The views of a scene show one set of named points, each view turned or mirrored, and shifted as a whole, with a little noise and some points left out.
In the rows, zero is written as 128.

Scene 1
View 1
gafi: [126 171 133 111 147  82 124 118 144  98 123 130 134 168 121 125 112 126
 138 123 127 196 131 113 150 141 129 124 109]
borik: [ 92 174 153 112 136  86 137 130 143 104 130 144 109 156 110 138 115 135
 122 115 138 177 140 113 131  97 126 109 106]
Bomo: [147 154 129 118 144 104 124 101 174 104  86 132 136 162 147 113 136 116
 141 129 108 192 151 101 135 146 117 114 109]
fenod: [131 174 114 126 159 104 119 118 169 107  84 150 137 160 108 121 130 110
 148 120 115 202 162 102 112 130 106 127 110]
ked: [ 89 119 206 101  89  99 164 110 170 107 115 122  81 145 186 125 142 163
  92 130 134 131 129 104 159  77 148  59  96]
tupup: [145 177 110 124 161  97 111 112 159 100  96 141 144 170 108 121 120 109
 155 122 115 213 152 107 126 152 113 135 113]
gotim: [ 62 135 216  94  90  75 166 129 134 106 155 120  74 150 164 138 114 175
  86 127 153 129 108 118 172  67 160  68  97]
rin: [164 130 138 122 134 119 125  83 202 105  55 130 135 158 177 104 160 116
 141 134  94 186 161  93 135 150 114 101 108]
Lavi: [ 86 142 179 112 110 105 154 118 171 113 103 143  92 144 147 130 142 148
 105 121 132 149 146 100 127  71 129  79  96]
Buni: [ 78 137 193 108 102  98 158 122 162 110 119 134  85 144 156 133 134 156
 100 123 137 139 135 106 142  68 138  74  96]
Lodub: [ 80 150 167 119 118 116 151 121 183 117  84 157  89 137 124 134 148 138
 109 115 129 156 164  95 103  58 113  83  98]
Bufe: [102 135 183 107 107  98 149 113 164 106 111 127  99 150 167 123 137 148
 107 129 127 152 132 107 150  93 142  81 100]
dak: [130 127 167 118 114 113 145  99 190 111  76 134 110 149 178 113 157 138
 117 132 113 159 151  97 138 110 125  83 102]
View 2
ked: [112  92 131 120 194 132 175 152 109  97 141 128 143 110  90 127 137  91
 115 149  79 169 166  89 103  89 139 138 135]
Buni: [119 110 120 123 179 125 170 146 109  95 133 139 130 102 104 133 138 100
  90 163  75 152 165  92 117  95 137 144 142]
rin: [133  64 125 154 143 155 124  89 128 136 149 113 178 131 105 144 170 178
 146 119  80 111  94 126 109 140 140  90 166]
Lavi: [123 109 120 133 163 128 161 133 112  98 131 142 128 115 104 139 140 116
  89 162  69 138 152  96 119 101 139 133 155]
tupup: [155 114  83 131 129 140  94  79 110 141 126 122 156  76 147 168 178 203
  95 139  89  99 106 133 148 158 133 109 182]
gafi: [149 113  82 110 157 134 107 101 101 132 128 120 153  56 143 161 168 172
  94 140 101 125 128 120 147 145 132 126 164]
borik: [142 132  88 117 155 124 133 116 103 111 118 135 128  73 137 157 153 146
  69 165  86 127 150 108 145 124 135 139 164]
gotim: [117 115 110  90 207 118 173 166  91  94 133 131 131  68 109 135 133  74
  92 161  96 181 193  80 119  86 136 162 127]
Bomo: [143  92 103 134 146 146 115  91 112 135 138 117 164  97 125 154 171 182
 119 133  88 113 108 124 129 143 135 107 171]
Lodub: [123 119 124 155 141 124 161 123 122  89 120 154 116 134 107 141 139 124
  74 175  52 119 143  99 121 104 137 129 169]
fenod: [152 116  91 142 124 138 108  84 117 129 122 132 145  97 137 161 170 192
  88 152  75  94 110 127 142 148 134 111 186]
Bufe: [123  97 117 120 179 132 157 134 108 107 138 126 145 100 107 138 147 117
 110 147  84 152 152  98 114 107 139 133 146]
dak: [122  73 132 138 169 145 150 118 117 117 148 119 164 124  95 134 155 137
 135 132  80 137 128 107 104 114 140 113 149]
View 3
ked: [ 79 200 122 169 109 153 137 111  66 132 103 106 166 167 172 158 106 152
 104 118  97 189 113 148 175 140 152  79 130]
Buni: [107 197 119 151 120 140 160 113  77 132 101 112 162 166 176 153 102 151
 103  92  99 183 113 165 170 132 139  82 127]
tupup: [180 147 126 112 124  59 155 110 131 100  52 174 127 130 144 138 161 183
 111  93 118 171 142 152 112  89  84 154 150]
gafi: [154 161 142 134 114  69 165 115 114 119  59 142 149 144 141 145 145 183
 102  84 113 185 136 145 127 103  84 140 144]
borik: [152 176 129 131 124  91 181 120 104 126  82 129 153 155 167 143 116 165
 101  62 107 180 128 168 145 109  97 115 131]
Lodub: [150 184  99 123 145 139 156 110  94 113 104 147 132 147 199 145 107 138
 116  91 103 161 115 190 164 117 147  79 131]
Bufe: [105 186 124 153 116 130 142 106  84 126  90 123 157 160 161 154 119 159
 104 110 103 186 120 148 159 127 136  96 135]
fenod: [195 148 118 101 135  69 156 107 131  96  60 181 117 125 158 137 156 170
 114  87 119 165 139 168 115  89  96 141 147]
rin: [137 157 110 130 121 108  98  92 106  84  61 189 114 126 147 155 176 169
 124 160 113 176 132 135 123 102 139 129 160]
Bomo: [142 160 123 133 116  93 128 101 111 101  63 161 134 138 148 149 156 176
 111 126 112 182 136 140 129 103 115 133 153]
View 4
Lavi: [133 163 120  96 113 108 149 118 120 110 139 152 159 190 103 165 174 128
 110 128 126 134 134 126  88  73  94 164  85]
fenod: [134 114  80  98 139 146 121 144 145 148 160 112 156 149 144 124 154  90
  99 133  73 123 121 119  91 138 118 167 125]
borik: [145 140 107  82 109 119 128 140 165 134 141 127 145 179 150 159 190 125
  95 121  98 127 140 123  98  95 105 175 107]
gotim: [118 163 151  71  91  88 168 116 161 109 111 159 154 215 116 217 224 167
 105 117 157 140 157 111  91  37  85 161  78]
dak: [ 98 131 110 107 140 127 163 114 100 127 143 144 180 170  89 163 156 108
 121 141 130 134 128 108  71  99 110 140  98]
ked: [105 158 142  93 113 100 175 105 117 109 122 164 169 200  88 198 191 144
 118 129 159 140 141 109  77  54  94 145  80]
tupup: [124  96  75  88 146 154 122 152 164 163 156 101 158 141 157 133 163  93
  96 133  71 122 124 106  88 145 125 160 136]
Bufe: [108 143 123  90 120 116 161 115 130 124 130 146 167 186 104 182 186 131
 111 131 137 135 139 108  81  77 102 148  90]
gafi: [111  98  91  82 137 141 134 146 176 160 141 105 160 156 154 158 181 115
  99 132  95 125 136 101  87 126 120 154 128]
Lodub: [155 174 112 107 112 110 140 119 102 107 152 156 151 186 103 140 155 112
 108 126 106 133 127 142  92  83  94 173  87]
rin: [ 83  98  92 113 164 153 157 122 100 148 155 124 191 143  94 144 140  85
 120 150 108 130 120  95  65 136 127 128 122]
Bomo: [104 103  90  97 150 146 143 137 140 153 149 115 171 148 125 148 161  97
 107 137  98 128 126 101  79 133 124 147 123]
Buni: [129 164 132  90 106 100 156 114 126 109 130 157 157 202 103 183 188 141
 110 125 136 139 142 124  87  61  90 160  83]
View 5
tupup: [128 156 161 160  93  98  70 154 149 178 119 174 186  94 198 166 114  97
 109 101 113 148 167 107 114 133  87  69 103]
Bomo: [121 160 141 164  92 106  81 166 148 163 115 174 166  96 181 157 134  92
  94 101 121 145 152 145 110 130  97  93 114]
ked: [112 155 128 146 137 138 151 199 165 101 112 136 103 123 155 117 169  94
 123  80 176 156 135 232 122 108 137 131  92]
dak: [121 154 116 160 102 112 114 195 147 145 124 150 131 105 162 137 154  84
  92  95 136 153 129 197 111 129 120 126 117]
rin: [119 156 109 171  73 101  75 176 137 170 117 174 156  86 167 156 152  81
  65 110 110 141 133 170 102 135 107 122 139]
gafi: [118 163 169 153 111 118  91 154 162 146 107 172 172 110 194 156 126 102
 122  92 135 147 177 130 118 117  96  75  86]
gotim: [108 161 161 135 163 155 166 185 183  78 102 137 104 139 166 113 161 108
 154  67 196 161 162 221 132  91 136 112  60]
fenod: [137 149 154 159  94  90  85 172 145 182 133 164 176  96 193 155 109  93
 114  94 113 154 154 118 114 144  91  75 106]
Buni: [124 149 144 142 139 129 156 202 163 118 124 131 115 126 167 118 147  99
 137  75 169 163 142 205 126 115 128 110  81]
Lodub: [148 133 133 143 123 103 149 218 147 156 156 122 127 116 168 121 119  93
 139  71 144 173 123 179 123 144 122 103  98]
borik: [128 152 168 142 134 119 130 177 163 135 123 146 147 119 186 136 126 103
 144  78 154 160 163 155 127 120 109  81  77]
Bufe: [117 156 139 150 124 129 133 188 162 120 114 145 124 119 166 129 153  95
 120  82 157 154 148 198 122 112 124 116  91]
Lavi: [130 145 139 143 130 118 146 204 155 131 133 131 122 120 166 121 135  95
 132  75 159 164 136 194 121 127 127 111  90]
View 6
ked: [110 162  95 104  54 185  98  84 132 116 146 154  71 127 112 138 120  87
 132 157 117 149 145  97 143 111 140 162 100]
tupup: [137 155  73 179 132 142 131  60  66 101 108 127 114 128 135 155  99 184
 176 115  95 113 174 197 131 150 147  55 102]
Buni: [105 149  96 131  64 173 101  69 126 117 134 144  65 125 112 141 122 109
 151 150 121 137 151 123 132 131 142 147 104]
rin: [137 190  79 120 148 154 140 103  79  86 142 150 148 144 153 149 108 144
 135 133  79 135 177 144 150 114 136  67 101]
gafi: [139 151  70 169  90 157 111  47  74 113 109 127  95 120 119 152  92 160
 164 124 107 120 159 184 133 141 146  83 103]
Bufe: [116 161  89 125  75 174 104  75 114 114 136 146  83 126 116 144 116 110
 144 151 113 139 153 125 139 123 140 136 103]
gotim: [111 142  89 126  13 189  80  50 133 137 131 142  38 114  87 140 110  87
 143 160 137 145 129 113 137 120 146 178 103]
dak: [120 175  88 115 113 163 123  99 108  98 144 152 112 139 137 143 121 118
 137 144  96 140 165 118 146 118 138 110  99]
Lodub: [ 78 144 111 142 117 153 123  88 138 100 140 147  68 141 130 137 154 128
 175 144 107 124 172 117 119 156 138 141  96]
Lavi: [ 96 148 102 132  86 165 111  80 131 109 135 145  70 133 118 139 135 116
 159 149 113 132 159 116 127 140 142 146 100]
borik: [111 135  88 170  84 157 106  50 104 116 112 129  65 122 111 146 118 150
 179 133 119 120 158 164 121 157 147 117 102]

Which points are out of place in each view (at most two, in the order of its rows)? Write - if all are in place.
view 1 -> -
view 2 -> dak
view 3 -> fenod, Bomo
view 4 -> gafi
view 5 -> borik
view 6 -> Buni
